Points on a hilly landscape, in no order, each with its height.
From any point a ball rolls to the lowest of the 2 points nearest to it. It stops when none of these is lower. Distance is the straight distance between rows; heights are no part of it.
q290: [169 119  78  95 102 151 109 134 128 103 140 141 165 178 118 105 140 162
 110 107 124 131 128 105 104 152 133 112  89 164 108 107 152 166 132  70
 119 111 125  94 138 123  90 104 140 110 111]  height 3.00
q480: [ 91 132 133 132 135 134  84 112 140 102 129 142  79 129  86 119  99  91
 103 130 182 140 140 124 117 123 134 148 157 103 135 161 108 150 208 146
 145 134 114  74 127  97 166 179 100 148 141]  height 3.27
q583: [120 132 121 155 118 111 135 199 109 100 105 120 166 132 172 115 155 145
 101 150  74  94 130 111 151 131 127 155 125 170 130 136 122 149  72  95
 141 131 122 151 131 153 124  83 177 124 160]  height 5.92
q577: [140 115  88  64 147 146 169 136  90 140 183 174 102  99 110 112 145 135
 177 172  81 123 105 142 207 135  81 126  98  88 140 103 160 141  99 102
 134 123 138 104 127 137 114 112 128  88 115]  height 3.73
q349: [137 104  80  72 174 139 125  89 124 147 185 154 155 122  74  55 161 105
 119 158 145 131 130 106 146 161 109  94 187 179  83 132 178 153 102  97
 115 183 148  73 129 153 132 128  95 101 129]  height 5.04
q871: [102 183 120 194 119 142  97 110 166 165 120  88 133 129 104 191  83 144
 154 117 156 184 140 177  94 118  66 135 111 113 167 144  94 127 148 190
 152  89 184 161 110 187 117 175  95 128 122]  height 5.55
q547: [109 122 134 143 204 113 152 113 139 106  98 127 118  69 134 134 150 125
 105 159 117  90 134 109 135 157 155 165 195 106 138 146 158 106  82 170
 124 168 110 107 112 142 131 140 139 128 144]  height 6.43
q649: [138 185 139 133 128 128 146 114 100  53 145 154 112 161 118  80 128 122
  86 152 163  93 115 117 135 103 109 188 225  93 114 221 126 151 121  81
 154 147 152 108 142 104 121 144 136 175 175]  height 4.88
q400: [ 80  94 133 116 153 121 126 133 128 111 121 166  89 119 100 112 103  82
  75 131 117 106 134 112 109 130 140 161 148 115 157 160 151 103 173 184
 144 109 120  67 114 114 130 174 134 130 140]  height 3.92
q983: [132 125 120 182 139  91 160 149 148 151  96 100 151 144 145 129  92 133
 114 117  58 142 137 144  97 115  76 114  73 131 154 111 109 132 124 180
 131 105 138 160 147 191 140 111 111 114  98]  height 8.55
q511: [109 142 160 175 147 122 107 100 132  79 120 150 129 105 113 102 125  91
  57 124 153  91 122 123  92 122  94 160 222 130 126 184 116 152 154 158
 151 142 158  96 164 146 133 167 118 134 168]  height 3.89
q324: [138 185 219 153 128 132 174 109 126  65  91 136  86  77  92 190  95 113
 145 140 138 101 128 129 159  81 147 172 203  69  77 157 104 113  90 143
 134 134 129 147 126 100 139 125 132 165 174]  height 2.68
q242: [123  95 159 116  85 128  95 167 176 179 139 170 157  96 128 122 157 109
 129  95 132 153 132  99 114 137 155  81 125 197 114 105 152 101  46  82
 112 167  44 152 108 147 178 120  80 111 109]  height 3.65
q865: [155 175 147 118 136 142 154 137 152 126 120 147 124 144 116 145 108 121
 157 131 132 162 119 140 152 135 125 142 102  73 113 156 123 107  81 128
 139  92  88 173  90  95 147 110 129 169 159]  height 2.67
q291: [108 150 143 146 117 113 141 167  94  80 100 114 149 148 155 136 152 171
 150 150 123  65 124  93 148 106 145 159 164 149 119 134 114 149 130 111
 113 165 154 140 148 127 114 106 193 119 179]  height 5.66
q852: [ 89 112 119 140 143 121 105 121 163 131 103 125 123 107  92 120 109 111
  92 127 108 163 135 129  72 139  90 131 120 124 142 163 142 121 135 173
 144  95 118  97 138 131 127 199  79 141 110]  height 4.58
q654: [155  77 125 123  74 133 100 147 129 118 149 162 119 128 114 135 122 105
 134  63 157 109 144 113 111 190 160 148  90 124 154  91  69 125 145  86
 116 104  89 136 113  97 119  76 192 148 136]  height 2.59
q540: [144 120  61 100 154 141 157 112 117 170 151 123 137 109 164  86 163 143
 150 160  95 110  92 127 195 154 115  93 132 163 113 105 156 117  78 112
 117 184 130 117 120 159 139  94 130  89 121]  height 3.11
q320: [141 154 121 123 109 124 138 152  73  78 110 126 148 156 136  97 175 146
 141 178 132  67 102 117 182 104 142 176 173 103 109 161 122 147 146  83
 117 158 178 136 134  74  93 100 179 150 192]  height 5.41
q220: [128 143 177 155 164 137 175 113  95 121 104 113 104 100 140 181 120 113
 119 149 108 147 128 110 202  88 192 140 158 118  85 130 193 104  68 124
 131 148 112 119 127 115 130  96 125 133 131]  height 5.60
q438: [110  18 132  97 114 103 124 107 155 173 146 167 134 101 120 106 131 123
 131  94 103 165 146 117 123 170 152 105  78 128 141  71 160  87  83 137
  85 129  85 157  94 129 143 142 122 112  83]  height 7.66
q820: [ 68  86 157 182 200  79 139 129 112 134  52  66 112  90 120 206 113 131
 114 188  93 164 133 148 133 113 164 164 101 107 125 118 175  68 103 183
 139 155 157 125 120 158 108 173 115 120  99]  height 7.02
q918: [120 125 146 163 203 121 154 159 153 110  82  95 158 163 154 123 142 155
 119 166  88 183 135 104  93 151 129 121  93 109 127 123 168 122  69 151
 111 113 113 175 122 151 106 170 118 134 115]  height 5.73
q624: [ 87  92 126 147 198  84 165  99 114 155  90 108  99  61 149 183 131 125
 114 182  95 123 140 136 159 140 181 148 154 103 145 114 171  77  89 180
 134 171 130 122 107 135 137 150 123 105 129]  height 6.72
q334: [167 161  85  59  69 163 132  95 126 140 232 162 136 143  68  78 124 112
 130 122 165 136 116 141 160 170 103 138 137 131  80 148 135 152  97  53
 160 151 122 101  97 105 138  96 105 112 147]  height 4.14
q626: [ 95 113 205 142 105 114 127 168 111  86  88 155 118 122 112 120 108  88
 103 118 106 125 132 107 119 107 149 116 138 158 129 124 132 151 131 113
 133 138  60 142 147  96 158 106 150 135 142]  height 4.13
q207: [111 111  77 115 164 145 112 101 157 117 118 107 112 104 128 110 139 102
  98 131 178  85 125 121  89 182 159 152 202 116 131 143  80 153 171 176
 116 176 144  80 115 139 145 174 135 115 159]  height 5.68
q602: [165 141  93 140 125 142 156 125 110 132 159 170 123  98 140 147 173 146
 142 128 122 114 112 116 171 141 163 192 149  90 125 194 142  70  19  87
 162 121 133 135  74 104 121 117 143 133 147]  height 4.54
q140: [164 185 131  93  85 128 142 137 119 150 157 116 124 124 140 134 125 122
 170 128 153 102  85 120 179 121 149 139 127 114 107 141  99  93 144 124
 113 148 124 146 116  99 159  71 175 141 191]  height 1.76
q758: [158 152 132  39 109 149 106 114 141 140 155 140 108 174 129 109 141 164
 131 136 157 139 121  98 176 125 151 121 103 147  59 154 170 126 120  58
 120 146  89 132 101  36 126 121  88 153 142]  height 4.97
q601: [114 146 124 106 111 129 115 134 136 132 138 112 133 149 134 143 145 136
 173 116 187 112 113 116 155 154 170 123 132 131 122 105  73 140 195 140
  88 155 128 132 101 108 140 101 183 128 163]  height 2.25
q716: [188 137  72  90 137 146 154 155  63 156 156 134 112 137 173 166 166 168
 178 153 111 137  94  95 222  88 164 124  96 105  92 132 174  88  65  80
 117 132 136 131 115 102  97 102 141 125 122]  height 3.91
q705: [105 141 127 156 187 126 180 157  90 107 114  86  99 136 172 150 133 135
 149 180  70 133 109 134 180  76  90 149 119 117 118 116 117 112 116 161
 132 122 157 132 162 186 131 129 118 115 111]  height 4.78
q536: [194 149  51 105  45 139 120 128 125 153 199 185 159 130 120 126 123 126
 125 114 165  88  87 159 156 175 128 134  87 160 121 125 132 119 126  62
 155 138 133 155 107  92 118  59 178  79 153]  height 3.88
q802: [126  36 110 132 132 107 101 120 148 142 107 126 111 106 113 155 123 105
 114  97 144 119 158 101  60 182 153 112 129 129 173  76  95 128 181 139
  96 124  98  93 127 114 119 144 149 139  91]  height 7.99
q60: [137 133 163 119 113 129 131 142 109  98 103 171  69 120  99 131 102  98
 116 155 180 101 122  92 133 107 174 165 199  76 107 182 110 107 155 118
 135 158  90 101  94  64 153 140 136 154 188]  height 3.38
q469: [121  94 136 109 123 113 105 134 152 155 124 104 127 121 170 132 149 152
 169 108 140 117 139 106 142 149 189 124 116 147 141  98 103 127 126 149
  83 147 112 146  99 126 148 130 165 120 157]  height 2.73
q770: [117  84 126 104 132 110 114 109 166 140  93 134 158 129 107 106  98 122
 106 115  94 180 147 145  50 133 123  66  76 163 119 108 148 131 126 117
 102  99 111 132 127 151 107 157  45 122  35]  height 3.26
q59: [100 128 186 148 130 112 121 151 167 122  67 131 106 132  99 151 100 101
 154 139 125 191 140 149 112 107 119 117  95  98 151 133 101 128 146 179
 126  91  83 171  96 103 151 152 116 141 111]  height 4.83
q32: [135 147 137 134 152 143 155 133 153 153 144 138 158  90 143 135 156 137
 142 129 106 155 109 120 151 159 135 121 129 143 121 150 177  69   8 114
 147 154  74 161 102 148 150 108 104 123 126]  height 6.36
q51: [154 137 141 198 108 132 122 126 158 136  78  93 134  98 127 191 109 102
 151  69 182 121 136 153  34 120 105  99 142 132 171  97  69 144 182 146
 132 124 130 131 140 176 106 139 137 149  92]  height 8.23
q116: [100  84 198 119  88 120 112 199 159 128  74 177 121 130 122 144 121  88
 132 142 142 175 133 109 121 104 175 103  96 113 152  95 120 146 115 124
 116 103  47 167 102 106 171 132 136 137 128]  height 4.49
q102: [159 140 119 107 130 141 147 111 174 142 143 167 157 169  96  99 106 153
 142 124 123 199 142 145 149 169 107 120  48  75 106 130 148 108  91 115
 122  64 109 187  76 124 130 144 108 136 115]  height 3.14
q765: [120 158 146 115 105 148 120 131 127 109 139 139  73  95  94 159 104 112
 159 112 201  95 138 116 137 136 168 178 167  55 111 151  85 114 176 142
 109 151 117 108  78  87 163 142 152 143 157]  height 2.93
q227: [128 124 104 141 143 152 116  98 104  71 165 158 143 161 115  58 156  76
  78 130 159 104 107 128 113 131 112 151 212 137 140 218 120 175 139 123
 120 151 160  80 147 138 127 134 117 151 165]  height 4.42
q183: [188 145  65 102 106 145 127 130  85 144 179 139 106  99 154 191 181 158
 173 142 131 123  88  96 202  92 181 161 141  81 136 186 151  63  62 104
 137 130 134 107  73  82 104 118 141 140 157]  height 4.23
q482: [108 189 177 157 124 125 119 143 175 132  94 119 115 157  95 166  77 123
 150 144 129 189 155 154 105  87  77 119 109  82 166 165 107 132 150 160
 149  92 154 162 105 114 113 178  82 163 125]  height 5.18
q331: [188 124 109  69 134 138 137 138 106 139 138 133  94 166 118 130 146 159
 145 159 157 119 123  94 189 106 165 138 141  91  70 165 188 106 123  97
 119 144 111 104  90  48 100 136 117 162 137]  height 4.66
q405: [ 79  72 163 175 119  97  82  79 106 138 103 104 142 128 133 100 124  73
  96 145 130 167 113 133  75  89  97  81 158 196 121 158 128 142 198 153
 121 189 151 132 181 124 129 158  89 139 106]  height 6.08
q712: [131 152 163  84 131 117  79  95 151 154 112 120 113 166 131 129 101 114
 123 113 151 172 145 161  88 114 145  60  82 177  93 116  94 155 208 130
 119 108 105 159 134 101 143 122  67 128  84]  height 5.57
q584: [146 167 118 123 139 133 126 119 117  97 143 151 118  92 149 126 166 150
 130 109 129  74 133 127 132 147 141 226 162  66 145 158  83 113  51 121
 159 101 144 118  89 122 136 114 170 123 157]  height 4.92
q886: [130 142 136 217  79 166 116  91 119 147 137 112 140 105 126 188 120 115
 108  49 205 105 142 161  34 135 106 110 180 139 165 118  86 157 185 157
 150 104 189 118 132 173 105 154 146 142 119]  height 8.35
q997: [129 113 166 128 110 108 105 136 174 150  59 163 158 169 125 124 104  91
 107 118  94 193 167 134  69  91 165  60  58 144 156 101 114 144 146 121
 111  81  87 177 123 142 132 151  90 126  63]  height 2.35
q887: [118  53 106  95 121 121 125  88 135 148 142 136 121 132 119 115 108 106
 122  91  94 127 150 124 118 169 128  97  78 136 142  77 137 120 160 138
  98 112 120 105 131 115 125 133 125 126  64]  height 7.83
q638: [157 156  96 151 104 172 139 116  88 151 192 104 126 127 141 155 118 155
 116  89 145 119 115 213 101 129  63 141 125  85 174 105 107 138 150 168
 170  64 210 115 174 187 117 145 137  96 122]  height 6.03
q309: [106 116 188 127  92 134 114 171 126  94  95 152 116 149  90 129 112 121
 124 146 163  87 125  90 126 110 150 149 168 119 118 150 130 138 165 112
 103 141  86 129 136  67 137 129 141 165 170]  height 3.76
q200: [141 136 133  56 133 109 132 144 110 148 147 115 127 185 171 106 122 162
 138 125 112 130 131 153 186  81 149  88  56 126  99  97 134 139 197 135
 106 125 153 159 114 128 145  82 131  92 119]  height 2.72
q762: [ 64  48 143 179 155  45 124 140 123 132  68 106 139  97 129 136 124 123
  96 161  71 168 147 154 104 136 164 137  91 106 161  93 175  89 113 170
 121 152 122 149 109 147 119 183 131 112 108]  height 7.31
q98: [ 93 113 154 127 113 130 113 127 143 131 132 146 100  70 102 146 140 105
 156  94 177  90 135 111 126 166 159 186 172  68 161 120  46 108 129 167
  93 121 108 131  91 104 170 132 154 133 159]  height 2.42
q145: [114  91 151  96 137 103 131 140 157 152 131 135 153  84 131  88 139 123
 115 130 130 146 142 119 125 149 152  95 157 202 104  91 187 118  57 104
 116 210  58 113 124 144 159 122  81  94 120]  height 4.15
q339: [ 85 112 175 181 141  67 156 160 132 105  59  98 150  71 156 145 126 123
 121 135 102  84 138 128 118 129 151 139 172 136 142  98 103 128  90 177
 116 168 121 157 174 174 150 114 167 101 160]  height 8.54
q213: [130 115 151 122  73 110 114 178 156 120 115 134 126 169 105 136 108 143
 155  92 153 132 146 126  94 140 135 136  74  95 165 113  89 134 155 107
 115  77  98 136 116  85 119 102 155 157 146]  height 2.11
q648: [ 75 144 130 162 173 132 143 126 118 110  90  55 112 118 146 173 126 153
 193 158 112 129 129 134 153  87 114 155 144 121 104  99 123 125 154 170
 117 162 172 135 116 185 114 157 119 122 111]  height 5.16
q470: [140 178 139 174 122 158 122 127 165 114 110 106 152 150 140 136 120 143
 106 102 145 135 128 126  82 120  79 117 146 143 149 165 102 167 108 131
 157  78 136 124 187 142 130 141  99 165 145]  height 3.55
q621: [212 128 136 117 113 139 122 103 167 134 140 159 149 178 116 149  77 148
  89  78 141 133 141 123  78 128 154  52  45 154 114  91 133 135 171  70
 130  76 122 136 126 138 112  68 150 128  82]  height 1.59
q172: [109 190 114 165  99 179 119 115 106 149 170  87 115 141 123 171 111 172
 140  99 174 115 124 212 108 112  68 150 164 112 139 131 133 150 177 159
 154 115 208 122 134 179 109 165 119 125 153]  height 6.20
q142: [166  58  88 120  67 144 104 125 127 148 196 185 122 105 110 122 145 133
 131  61 151 100 131 122 120 210 166 164  84 140 173 108 100 118  69  74
 115 103 107 152 107 106  95 109 192 132 139]  height 3.01
q381: [ 70  99 162 158 159 109 117 106  99 107 105 113 137 122 135  99 132  84
 105 178 113 114 123 116 134 111 124 119 186 171 130 141 150 152 190 167
 116 186 148 116 158 136 130 145 143 129 132]  height 6.35
q11: [150  88  52  84  35 135 113 125 128 164 215 183 135  99 104 116 156 163
 147  91 163  92 113 118 164 169 133 142  88 161 155 116 131 117  88  58
 128 128 148 139  93  94  89 103 167  88 141]  height 3.48
q619: [142 206 141 170 132 162 142 134 124 101 146 104 145 136 162 120 148 159
 108 124 119 101 106 134 126 100  53 163 177 109 132 148  99 157  99 129
 159  90 174 125 180 153 126 136 103 137 156]  height 3.96
q377: [147 155 111 139 123 149  94  76 157 135 126 115 122 124  99 149  85  79
 107 106 177 176 132 167  52 136 105  95 136 148 134 134  59 151 173 147
 168 106 116 112 150 118 165 148  91 142  94]  height 1.87
q180: [140 111 161 193  94  90 137 136 145 115  63 127 150  85 147 153 117  85
 109  90 121  99 130 116  63 102 122  94 163 156 153  88  57 149 156 145
 128 134 107 139 174 167 144 116 140 126 118]  height 8.34
q467: [ 98 151 148 201 148 162 157 145  89 110 143  96 107 117 167 144 146 149
 117 149  97  93 111 129 148  77  48 136 160 122 148 124 140 122 105 153
 158  88 193 136 177 183 116 154  99 128 133]  height 4.38
q671: [134 163 113 177 115 136 142 122 143 167 153  94 135 143 121 176  86 143
 134  86 129 146 138 187  99 131  73 141  80  92 173 116  97  94 174 179
 139  60 190 161 139 177 124 112 136 109 114]  height 5.81
q937: [145 147  93 100 157 145 152 145  74 141 141 122 132 141 185 126 164 154
 165 181  80 123 111 100 221 108 144 109 105 143 111 105 137 103  71 112
 127 154 142 141 112 145 127  89 148  99 136]  height 3.57
q777: [103 127 156 144 112 100  71  85 126 133  93 108 134 163 152 103 118  87
 118 118 140 182 142 143  82  79 102  68 118 203 115 137 120 163 200 136
 125 117 126 141 194 123 134 153  81 134  89]  height 5.85
q562: [114 137 123 176 214 101 160 143 166 113  63  85 133  95 126 153 138 145
 124 164  97 132 144 136  83 140 128 137 155 117 129 133 155 112  69 176
 121 136 132 122 142 143 117 176  97 135 144]  height 6.09
q384: [ 95 110 175 116 123 100 109 168 140 135 100 123 140 164 153 113 110 143
 123 117  92 157 164 125 100  69 154  99  79 138 136 111 147 157 167 116
 119 100  96 156 128 124 125 144 111 119  77]  height 1.47
q495: [ 87  85 142 138 142 102 124 100 138 146 119 135  93  70 104 142 115  94
 147 105 121 105 143 151 122 179 137 158 118  83 169 100  70  91 147 190
 118 122 103 136 105  99 154 134 160 138 128]  height 1.84
q299: [132 122  66 108 151 155 114 148  73 156 168 115 111 113 146 127 160 154
 144 185 133 107  81 135 147 121  65 124 112 101 178 109 149 160 192 166
 128  97 214  81 188 165  91 176 128  97 104]  height 4.62
q755: [110 111 126  91 149 120 118 111 129 121 141 132 145 130  99  64 139 111
 118 130 112 165 146 132 136 138 116  94 158 193  71 118 187 139 116  93
 111 169 105 102 140 141 132 108  95 112 103]  height 4.59
q64: [107 101 140 179 123  70 155 154 143 138  63  96 154 104 167 126  94 108
 114 101  77 120 136 148  84 105 128 104 119 136 165  76  78 116 118 199
 121 166 110 146 168 168 157  99 137 115 114]  height 8.44
q353: [113 171 195 167 167 125 138 114 133  61  92 132 111  77 101 132 119 110
 104 142 139  85 118 116 118  87 138 168 221 102 102 167 113 151 102 141
 160 131 141 110 152 124 132 144 124 136 167]  height 3.28
q392: [100  38 136 138 132  62 133 148 150 159 103 120 135  96 155 118 114 107
 145 117  84 159 161 145 106 155 179 110  67 118 172  81 119 104 115 186
 106 135  91 171 108 135 149 143 146 115 108]  height 7.51
q105: [145 117  72  93 120 148 138 144  93 116 190 157 102 134 106 104 135 156
 158 162 121 124  98 148 168 135  70 129  64  85 150 110 163 147 145 119
 129  78 174  84 179 149  87 154 131  99  91]  height 4.20
q804: [102 107 132  93 175 123  99 100 162 127 100 131 121 123  97  88 122 110
 125 151 120 170 154 141  81 135 115  85 133 180  96 114 174 138 108 121
 113 126  86 130 138 129 144 150  51 111  83]  height 4.03
q902: [154 158 152  71 123 151  88 110 162 167 127 169 122 161 131  92 127 119
 126 122 160 164 122 131 141 127 140  67 117 167  62 138 121 150 159  81
 107 135  87 164 120  85 164 101  91 140 124]  height 5.27
q639: [133 107  93 129 181 148 135 165 122 113 112  99 134 168 164 123 170 186
 153 163 101 133 126  91 144 134 125 139  84 121 140 107 161 149  83 120
 125 102 150 130 142 152  91 146 127 121 120]  height 5.38
q375: [145 142 142 161 152 115 175 173 134 121 102 133 158 106 168 140 143 132
 125 148  66 115 126 118 165 151 132 154 108 123 142 124 124 101  21 124
 148 138 106 163 129 168 138  81 156 124 138]  height 6.13
q256: [182 120 126  80  96  95 113 139 150 149 141 142 141 184 141 116  97 166
 108  81 133 126 128 130 154 124 177  83  52 141 114  86 128 141 181  88
 109 100 118 158 113 122 117  53 158  97 123]  height 2.21
q961: [117 184 115 146 155 140 129  80 170 123 115  97 120  93 122 152 103  94
 152 125 140 141 116 173 108 131 111 135 148 131 122 132  45 148 151 184
 148 118 118 131 130 139 164 132 115 126 135]  height 1.06
q407: [123 133  99 109 154 130 132 106 120  92 151 134 105 107 128 120 155 132
  92 119 150  80 127 123 103 163 154 181 173  77 157 148  90 148 120 154
 142 110 152  84  85 130 134 150 159 117 171]  height 5.30
q14: [161 146 170 133  86 123 160 144  75  88 131 150 120 151 121  95 135 128
 112 170 143  71  99 113 163  99 109 191 192  77 117 184 141 123 147 109
 137 150 145 105 158  80 106 110 134 176 184]  height 5.17
q366: [ 83 116  84 104 167 119 104  81 133 134 134 104 124 130 115  91 131 117
  99 139  92 146 131 137  87 129  83 117 112 161 113 140 160 105 136 142
 138 133 130  78 156 136 128 188  67 123  81]  height 4.74
q39: [ 94 149 177 145 193 119 160 108 108 104  85 102  98 129 148 157 105 117
 119 185  74 190 134 146 176  80 150 123 123 143  83 133 182 124  99 129
 149 144 109 135 163 142 145 124 104 139  96]  height 5.31
q198: [118 114  94 125 153 136 133 145  99 119 135  90 136 149 163 120 167 171
 150 170 107 104 129 117 140 121 114 136 141 133 148 109 150 152 177 158
 104 122 183  88 164 159 102 145 152 112 126]  height 5.03
q22: [139 123 139 117  66 127 117 163 171 159 175 150 175 112  92 109 142 132
 133  98 124 166 131  84 128 145 136 112  94 187 103 109 155 106  49  63
 133 126  82 161  54 129 132 108  96 111 125]  height 3.06
q471: [110 154 188 139 140 109 138 152 126 138  85 119 125 102 156 174 130 112
 161 139 115 159 133  95 159  91 199 112 119 118 102 127 145 112  86 156
 120 159  85 175  98 120 167 116 129 136 130]  height 5.86
q675: [128 132 104  67 162 148 148 104  93 113 166 144 109 149 121  81 128 122
 140 172 109 126 116 136 196 133 110 126 121 111  97 139 162 145 154 112
 132 133 145  95 132  94 111 126 123 125 124]  height 4.22
q896: [156  99 104 171 129 129 114 106 155 127 108 118 137 102 113 159 122 104
 109  84 178 101 126 121  27 164 126 115 129 120 169 112  71 135 156 137
 119 107 123  90 155 137 119 149 151 152  91]  height 8.12
q704: [183 107 125 124  60 111 138 178 110 126 134 133 153 172 124 131 104 166
 121  86 129 106 128 128 120 128 115 120  72  98 171 100 122 140 181  83
 121  82 139 128 164 111  84  75 196 152 130]  height 1.54
q922: [170 156  59 111 157 144 159 113 141 136 146 119 151 130 152  88 158 127
 126 137  82 115 102 143 149 155  69 140 122 152 118 109 112 144  93 124
 136 132 131 111 160 168 144  91 122 110 115]  height 2.54
q938: [167 115  70  55 115 159 128  74 116 143 220 161 151 132  65  66 139 118
 139 125 152 127 111 146 154 172 106 102 155 158  76 121 165 187 113  73
 116 146 159  99 125 130 113 116 124  84 119]  height 4.57
q773: [113 147 203 106  94 125  90 167 137 131  98 117 127 191 115 122  98 147
 130 129 159 152 158 122  98  69 125  88 127 123 125 141 150 153 211 112
 123 115  98 131 159  76 117 150  95 161 118]  height 2.37
q559: [123 116 168 124  61 151 115 150 101 145 134 119 139 187 129 126 104 170
 113  92 129 131 140 129 117  98  98 108 114 110 154 115 147 141 202 114
 116  78 149 117 184 103 111 123 131 167 121]  height 2.16
q519: [116 105 127  91  86 125 127 165  92 142 152 160 135 119 150 127 165 172
 149 129 110 105 123  78 194 127 152 135 103 146 146 149 171  79  68  81
 132 148 110 136  74  89 128 106 162 121 163]  height 4.10
q279: [ 83 146 136 198  99 142 125 127 113 147 129  67 144 131 136 157 124 145
 145 101 140  94 126 152 114  96  71 136 161 142 146 112 117 139 202 158
 127 126 191 123 164 169 114 149 126 126 134]  height 5.94
q486: [111 144 136 129 196 136 136  84  78 110 119  84  51 138 139 137 113 103
 146 187  81 175 127 149 194  51 121 144 159 118  67 154 169 104 145 122
 155 139 155 122 152 114 112 135 102 161 108]  height 4.96
q669: [182 192  75 113  89 146 114 127 166 154 176 153 144 122 151 125 134 127
 115 103 134 115  94 120 156 160 129 130 106 172 116 155 108 100 100  91
 161 138 109 170  94 119 161  53 127 120 156]  height 4.21
q28: [131  94 134 107 103  88 127 171 112 171 160 157 139 140 163 116 168 156
 147 105  98 149 144 101 187 143 182 131  48 123 167 120 178  77  50  96
 104 115 102 199  63 123 110 111 180 121 151]  height 3.70
q129: [115 106 129 110 164 139 129 120  99 123 137 191 135 116 119  96 159  93
  99 178 133  76 118 101 179 140 157 153 213 137 125 173 155 131 131 138
 123 171 172  89 108 127 121 119 168 127 178]  height 5.02
q444: [205 132 116 125 107 163 100 100 163 104 155 167 156 156 114 147  91 107
  93  84 190 151 158 106  39 163 141  63 104 175 103 104 118 158 160  60
 131 105 105 110 135 123 103 124 127 143  63]  height 2.38
q550: [151 171 114  84 144 121 140 144  80 134 150 126 131 184 191  88 151 161
 141 175 106 126 118 113 213  72 160  93 101 160  69 117 151 143 136  85
 129 164 147 164 125 137 135  86 139 100 122]  height 3.22
q285: [ 48 129 123 191 121 102 109 124  94 140  88  55 127 110 148 165 129 149
 144 149 108 103 112 135 103  95  76 139 149 161 138 107 144 102 152 183
 124 171 202 134 152 197  97 178  88 110 130]  height 5.61
q995: [145 113 132  93 107 123 131 156 153 137 143 145 170 168 114  87 131 149
 130  95 108 138 154 111 101 148 142  86  80 178  80  93 157 158  91  64
 107 119 106 149 105 143 123  84  98 101  75]  height 2.18
q261: [132 165 137 109 159 139 146  96  88 106 141 112 101 180 125  91 131 120
 131 170 122 150 119 143 158  83  85 132 163 134  93 164 162 137 173 101
 133 142 141 117 179 100 123 139 119 176 134]  height 4.60
q177: [122  77 124 103 157 102 140 162 126 161 134 124 129 114 174 126 179 171
 163 121  98 132 151  90 170 160 185 131  70 132 169  93 170 110  90 146
  88 135 120 149  84 137 120 134 148 105 129]  height 3.25
q7: [133 157  77 130 167 151 149  87 128 127 134 102 121 100 130 110 143 115
 114 126 102 111 108 175 122 156  81 151 146 101 135 137  75 134 139 171
 139 129 147 111 153 141 146 135 115 118 124]  height 1.83
q939: [ 71 124 142 136 115 116 147  98 109 127 136 110 109  81 112 146 130 101
 143 108 145  85 136 177 130 138 106 171 157 108 172 102  50 122 188 179
 114 140 162 104 124 133 126 113 173 108 119]  height 0.94
q303: [124 195 170 137 125 138 164 136 121  98 116 116 113 113 130 168 119 133
 162 143 140  96 118 127 154  97 132 164 143  81 105 142  75 115 105 140
 135 131 127 160 113 110 153  84 160 153 177]  height 2.20
q413: [173 147  72 124 116 173 114 110 130 104 164 143 155 157 124 118 140 148
 108  89 149 115 116 152 113 175 115 138 125 130 143 137  93 167 144 101
 146 106 139  98 135 112 109 105 154 123 150]  height 3.60
q517: [119 127 121 112 142 153 125 132 103 114 128 165 142 122 120 106 155 144
 122 146 121  88 114  81 161 148 158 140 166 156 108 160 172 115 107  93
 133 161  96 108  94 100 120 124 153 129 162]  height 4.56
q727: [179 153 115 155 116 168 104 121 154 119 128 130 163 172 118 139 112 122
 101  76 161 157 148 102  52 145 101  87 136 161 133 140 135 169 128 108
 166  75 111  98 170 136 112 130 109 157  97]  height 3.08
q539: [162 141 103  74 108 159 162 113 169 128 195 145 139 143  69  95 101 117
 139 107 121 157 127 154 140 174  98 124  77 115 103 126 133 135  93  82
 146 100 102 114  97 123 142  97 115 119 114]  height 3.66
q316: [119 129 110 128  98 147  54  82 132 109 147 118 100 149  88 127  86  93
  86 111 186 174 162 144  59 122 106 102 130 134 134 183 108 146 192 128
 164 107 128  82 159 105 140 194  76 149 106]  height 2.58
q522: [110  92  80 174 125 102 127 138 136 163  94  40 139 127 156 153 121 164
 133 120 114 125 131 147  52 132  97 111 122 139 156  99 109  93 155 189
 110 151 169 113 156 162 109 168  95 119 106]  height 5.98

Call two points neighbours if one is among the 2 nearest of the other. Go from one point of each pair to the other, from neighbour to neighbour, staying as low as possible. Name the highest point that can't be avoided.
q140 / q995 => q755
q961 / q621 => q937
q384 / q140 => q669
q384 / q704 => q773

Where does a ball stop that starts at each point below?
q438 => q577
q583 => q140
q648 => q621
q871 => q939
q129 => q140
q349 => q140
